Each row is a point on a tangle of strands that fork and nearly touch. The rows are in no order.
(in the rows, 128 means zero)
Points whose rows are less than 99.7 apart are linked; no others are. Some points are linked to none.
kolel: [206 153 125  84 137  89 141 133 110  63  92  90 134 126 152 140 126 107
 172  97 162 170  94 168  76  22  72 106]
kabil: [111 106 153 145 130 143 122  86 110 122  83 186  97 142 150  86 147 112
 153  82 111 124 149 100 132 170 153 118]
Gazuk: [110  79  97 118 129 153 118 119 103 137 123 207  71 158 147  57 142  96
 139  66 107 143 132  92 124 180 142 165]
bofa: [126 160 113  84 112 154 121 148 166 135 149  89 184  92 109 156 109 163
  81 185 123 132  92 173 128  96  97 153]
Bebi: [115 137 144 147 135 122 137 128 100 144 161 116 155 130 124 179 141 166
 179 109 146 128 123 160 128 154 141 102]
livib: [105  95 113 151 104  98 152 106 122 128 131 161  83 159 137  82 118  63
 143 116 135 110 146  98 147 149 163 148]
mipeg: [111 119  63 149 132 158 126 152 158 136 151 164 110 123 137 113  90 115
 100 159 106 116 125 100 152 145 143 162]
Vuvor: [ 92 114 108 172 158 162  87 139 109 178 118 180  93 113 164 150  96 129
 121 165 101  93 165  49 175 173 172 128]
Fis: [108 119  51 129 145 182 104 179 164 162 181 116 107  81 136 109 105 151
  71 158  90 135 116 121 137 142 128 173]
firik: [ 87 103  94 143 122 113 153 137 113 145 178 136 120 143 120 135 119 116
 148 130 128 130 121 133 134 155 146 149]
Goz: [119  99 136 141 102  65 157 102 129 110 125 129  94 160 123  71 129  67
 130 120 141 119 145 113 127 127 140 137]
mamod: [132 104 151 134 146 113 142 103  80 118 116 150 121 147 129 106 147 144
 188  52 124 145 144 139 105 148 130 105]
lal: [140 136  86 101 136 171 121 149 161 123 128 108 142 115  87 101 117 157
  80 141  96 165  94 149 118 103 134 160]
Bosir: [135  88 106 137 119 142 113 127 157 128 106 176  56 158 132  48 143  74
  84  93 108 119 146  71 129 154 150 161]
givo: [122 104 155 134 141 128 128  76 102 109  84 182 100 141 156  85 149 117
 176  55 117 134 139 121 115 157 133 104]
kur: [130 138  77 103 125 166 116 160 173 128 129 135 144 115 120 114  79 127
  60 198 100 128 110 123 143  97 116 176]
tuluz: [134 125 112 111  99 112 132 114 185  93  82 155 102 148 144  66  96  64
  71 166 119 107 121 117 146  89 124 166]
rofa: [139  95  82 146 130 170 109 145 157 135 114 191  65 146 134  71 124  92
  77 112 100 121 144  63 139 154 150 160]
ganaz: [138 115 113 140 108 126 125 121 186 107 100 165  78 144 141  62  97  60
  69 157 119  96 139  82 154 117 137 156]
takad: [141 110 145 120 104  34 145  96 142  87 113 112 103 152 133  58 135  64
 127 116 148 133 133 131 109  88 112 133]
beza: [140 101 164 127 149  99 124  68 117  87  76 165  83 127 171  78 153 111
 184  33 122 140 139 137  99 134 123  93]
Lizen: [102 101  94 152 159 178  77 141  88 187 132 194  83 120 161 128 127 138
 111 149  94 112 169  44 166 189 148 144]
vibi: [101 126  81 144 149 191 103 162 157 159 162 123 127  82 130 121 116 174
  95 138  86 131 119 127 132 159 137 144]
Kepel: [ 94 106 169 146 133 123 104 111  60 173 104 125 114 166 117 145 152 131
 165 113 118 112 160  96 150 175 174 119]
nolum: [167 114 163 135 149  68 127  71 130  76  89 132  82 115 178  99 145 100
 202  37 143 130 131 143  88 100 109  73]
zibi: [169 134 103  70 130 107 145 125 107  82 106 105 129 142 123  97 118 110
 118 114 124 198  81 179  83  38 123 154]
gamaf: [117 116 135 156 130 153 124 106 139 118  90 173 104 140 136  98 125 117
 129 109 107 115 140  99 138 160 156 116]
Tisu: [132 133 132 157 127 140 141 107 161 100  94 154 127 136 128 114 110 119
 128 122 113 120 120 126 138 131 140 114]
tez: [112 114 153 121 152 193  87 117  77 159 117 166 129 142 119 103 175 174
 141  94  86 143 152  93 124 189 129 127]
bas: [127 152 175 148 103 109 139 124 143 132 118 103 150 153  99 159 120 110
 102 192 147  88 155 104 157 118 137 116]
Rut: [145 168 180 129 106  72 165 116 124 118 129 111 164 154 128 195 138 100
 148 160 202 116 137 135 141 106 101  99]
molun: [ 89 114 104 152 167 186  67 166 110 198 170 130  97  64 161 153 133 178
  95 165  87  99 163  85 156 182 149 125]
mos: [132 159 112  66 116  97 150 153 127 122 160 103 195 105 136 198 129 136
 134 156 187 161  86 186 109  82  67 142]
nit: [141 159 147  97 105  69 167 129 125 107 125 128 181 140 143 194 129  96
 146 159 207 136 122 146 119  83  67 121]
buta: [130 173 150 159 136 166 114 139 171 128 135 125 173 101 127 176  97 170
 109 173 118  99 121 133 153 136 131 105]
golep: [100 105 102 120 134 165 110 164 139 177 198  79 116  93  85 135 155 166
  84 162  95 107 142 112 126 150 146 143]
zami: [178 182 158 116 116 119 143 114 160  91  90 120 186 131 125 174 119 138
 122 152 159 120 118 164 130  85  87 101]
gizu: [152 142 190 165 125 103 131  87 122 114  87 113 125 154 119 128 147 130
 148 100 139 107 161 123 137 138 152  83]
vog: [119 132 166 168 114 118 121 123 132 145 110 108 122 154 103 139 119 110
 100 177 127  83 167  74 162 135 169 112]
Fala: [ 64 120 137 138 131 162  94 153  92 186 195  91 129  74 150 168 164 178
 144 127 111 104 133 158 141 184 156 116]
Mut: [125 157 174 123  96  85 153 120 130 129 137 102 168 157 109 181 130 105
 117 185 175 104 143 129 147 110 114 116]
leno: [153 188 160 131 121 138 135 125 170 111 118 123 189 122 123 187 104 148
 117 173 149 107 116 155 148 111 105 103]
vitu: [104 138 138 174 138 158 113 127 136 146 121 144 136 120 136 157 108 147
 132 150 111  98 142 101 158 162 166 110]
pebeb: [ 99 146  88 101 126 164 121 157 151 146 187  69 145  64 123 134 121 170
 107 133 116 154  79 195 123 128 116 157]
faro: [ 74 117 126 121 126 146 118 156 108 168 220  80 131  69 128 159 163 174
 148 110 129 119 115 181 118 168 138 127]
Sime: [177 160 184 149 128 124 135 106 145 116  95  94 151 153  94 142 148 157
 127 125 134 106 153 134 133 125 137  89]
vonin: [146 142 111 105 142  89 161 159 104 118 189 102 159 101 139 193 125 146
 195 103 182 174  77 183  95  92  79 116]
Tuz: [ 79 100 141 156 124 116 121 107  67 164 114 157 101 160 136 131 135 100
 168 115 127 114 159  91 154 176 179 133]
Dap: [126 117 141 165 131 151 114 139 143 146 112 131 106 145 105 119 120 126
  84 166 105  94 171  56 150 145 163 122]
Vad: [120 115 154 137 144 113 138 120  75 146 150 125 137 144 115 158 151 164
 190  81 136 136 140 148 113 154 141 102]
Suvaz: [165 152 187 161 125  72 145  94 112 111 105 103 129 155 127 150 145 116
 172 102 169 113 152 134 130 121 134  76]
nir: [ 98 143  91 124 137 190 105 166 164 156 176  80 135  50 131 128 120 187
  90 135  98 138  97 168 126 145 122 148]
rafu: [140 148 131 136 117 123 147 109 165  83  91 143 144 134 129 121 100 108
 116 140 128 128 108 146 136 104 120 118]
tir: [134 128 115  92  88  81 148 105 154  87  85 142 129 148 142  89 102  62
  93 162 140 126 115 145 128  78 107 163]
seno: [129 150 152 136 140 173 112 140 144 158 159  87 156  97 102 167 154 205
 124 131 114 106 126 154 131 157 146 106]
tukul: [176 137 160 106 115  81 151 115 137  97 106  79 149 158  89 102 147 123
 112 130 146 135 140 147 104  82  95 118]
Ganot: [186 127 143 123 142  64 138 103 127  60  96 109  96 119 166 111 132  92
 195  58 150 144 108 152  81  61  89  83]
digif: [119 161 118  78 108 119 139 147 146 131 161 100 196  98 127 188 125 147
 114 171 165 143  87 184 120 100  80 147]
tude: [138 132 104 121 151 191 108 144 157 136 123 117 141 109  89 106 133 189
 102 101  89 163 104 148 105 137 137 140]
mina: [174 172 187 147 115  60 152  98 121  98 108 106 141 152 141 175 142  94
 171 131 203 112 144 133 138  96 106  76]
misep: [111 127 192 151 138 139  86 103  76 160  65 132 116 163 127 140 156 141
 155 115 113 104 165  87 160 175 174 101]
Baf: [161 153 128  79 107  69 164 131 117  92 102 125 177 134 155 181 125  92
 151 142 201 153 107 157 102  58  56 126]
Dosi: [142 129 115  82  93  63 159 110 132  83  88 133 141 146 148 112 109  67
 117 150 158 145 112 160 110  65  92 154]
varan: [159 107 122 114 132  81 163 131 109  91 128 112 119 145 113 104 124 114
 160  82 140 167 109 157  90  86 111 121]
letem: [101 105  76 152 162 184  83 162 115 187 163 165  93  95 161 125 127 157
  98 145  88 116 159  72 151 185 137 148]
Ruki: [134  95 104 159 137 160 107 148 138 157 116 167  70 146 123  94 125 109
  73 143 103 107 176  33 149 159 159 142]
Vug: [152 114  99  92 134 115 148 134 125  90 115 111 119 147 106  81 122 116
 118  98 114 187  95 166  92  81 129 151]
pelu: [125 121  66 129 138 164 114 171 169 148 160 138 111 110 120 118  89 129
  61 191  98 111 132  95 153 124 129 170]
lubar: [132 113 139 135 114 116 146 130 140 127 130  99 123 162  79  97 135 114
  97 146 120 117 151 110 125 124 136 138]
latu: [181 144 108  75 137  99 143 124 101  66  96 103 139 126 144 126 115 105
 143 113 141 192  77 182  82  26 105 132]
zubi: [100 117 119 116 119 146 122 157 142 164 201  72 139 102  81 149 150 158
  97 168 117 106 126 132 130 135 134 138]
nokab: [102 145 141 168 137 154 120 123 120 148 134 140 150 120 141 169 123 160
 158 128 122 113 130 134 142 169 154 106]
Kes: [127 102 101 113 126  78 176 137 102 107 154 126 127 143 121 117 109 104
 170  99 148 168  95 158 102 106 117 139]
Somom: [ 73 119 120 153 143 173  82 158 110 191 179 106 115  73 151 167 143 168
 114 156  98  95 150 112 155 180 159 121]
zega: [ 98 106 131 124 143 183  91 118  74 163 119 192 104 149 135  95 160 137
 138 102  92 141 157  73 136 193 136 144]
pif: [172 149 165 127 122 122 149 120 148 110 112  82 156 153  79 125 148 154
 113 130 134 121 141 141 119 108 118 105]
sezi: [ 98 133 146 180 137 155  96 117 115 155  93 164 113 125 147 160 102 129
 136 157 112  89 154  72 173 168 182 104]
mus: [159 122 147 105 107  64 148 110 136  88 103  91 129 158 104  72 140  91
 109 130 142 135 138 141 103  80  98 132]
gesut: [ 95 125  75 150 119 128 150 133 144 123 154 162 131 127 143 130  87 103
 138 146 128 127 101 139 147 145 137 152]
Derot: [156 152 130  80 126  77 168 158 111 119 177  95 176 114 131 200 143 131
 170 133 200 159  96 167 100  78  64 122]
Bal: [211 141 133 105 141  76 144 141 107  68 112  85 117 126 144 128 129 108
 191  72 158 160 109 154  74  39  73  93]
gog: [119 119 139 122 158 206  89 133 109 162 124 144 136 120 106 111 167 202
 124  93  83 140 145 109 118 183 129 128]
Dize: [132 128 132 131 150 182 116 139 134 151 137 108 149 115  92 126 153 200
 122  98  95 139 127 138 110 155 139 122]
vus: [122 139 191 160 141 157  91  83  96 140  58 163 125 146 147 135 148 144
 161 106 109 104 160  95 161 173 167  91]
loz: [142 141 114  68  88  73 156 119 130  87  80 141 172 135 160 149 107  83
 114 159 172 148 110 166 104  55  83 154]
Tanot: [144 164 145 136 114 124 143  93 183  69  71 163 151 123 154 136  81  95
 115 156 136 110 104 145 146  94 114 109]
nobar: [103 104 105 127 118  80 175 144  95 129 186 121 134 139 115 144 115 114
 171 117 153 153 106 154 113 123 119 138]
suz: [ 89 100 120 163 113 112 137 109 102 151 122 163  90 159 132 109 123  80
 146 125 128 104 157  82 160 167 174 140]
kinul: [ 90 114 115 114 134 114 143 156 101 155 222  88 140  86 124 164 145 168
 173  96 144 149  95 191 104 149 119 125]
teb: [138 171 150 149 141 176 109 138 165 146 148 101 171  91 117 176 122 200
 115 151 117 104 117 151 143 148 135 100]
Gavev: [127  81 117 123 120 130 116 117 131 124 109 178  62 165 133  41 152  85
 114  61 111 142 141  94 111 163 143 156]
tirug: [113 126  99 111 140 107 147 158 105 134 201  94 149  90 133 160 125 161
 177  95 147 174  75 199  94 124 107 130]
vozo: [108  85 108 122 133 175  93 128  84 164 128 201  79 159 138  76 159 112
 122  93  97 140 160  60 134 188 136 162]
Fabo: [143 145  99  98 121 163 123 147 173 115 103 121 154 126 102 105  95 133
  61 178 102 140 105 134 132  88 122 163]
diza: [122 144 121 106 118 156 130 146 160 141 164  85 169 101  90 148 123 164
  89 173 117 121 111 151 128 116 113 140]

A fork is a point with three links. Follow the links from the first point to the second and name the forks in between, in order.
vitu / Vug | givo
mina / Gavev | Rut
lal / Kes | pelu
gog / zami | Dize
zega / Kes | Dize pelu
vibi / seno | pelu Dize

A fork is a point with three links, a tip a point with one. Leave the first point through the second and follow the links. Name the first fork or tip that comes.
latu / zibi | pelu
kur / Fabo | Dize
takad / Goz | vus
Dize / seno | zami
rofa / Ruki | Rut
varan / Vug | givo

Name the points in between on the shortest way along the links from the first point to the second, in order.
kur / Bosir | Fabo lal tude Dize gog tez zega vozo Gazuk Gavev
kabil / letem | givo mamod Vad Bebi nokab vitu sezi Vuvor Lizen
mos / Vuvor | Derot vonin tirug kinul faro Fala Somom molun letem Lizen
givo / Vug | beza nolum Ganot Bal kolel latu zibi
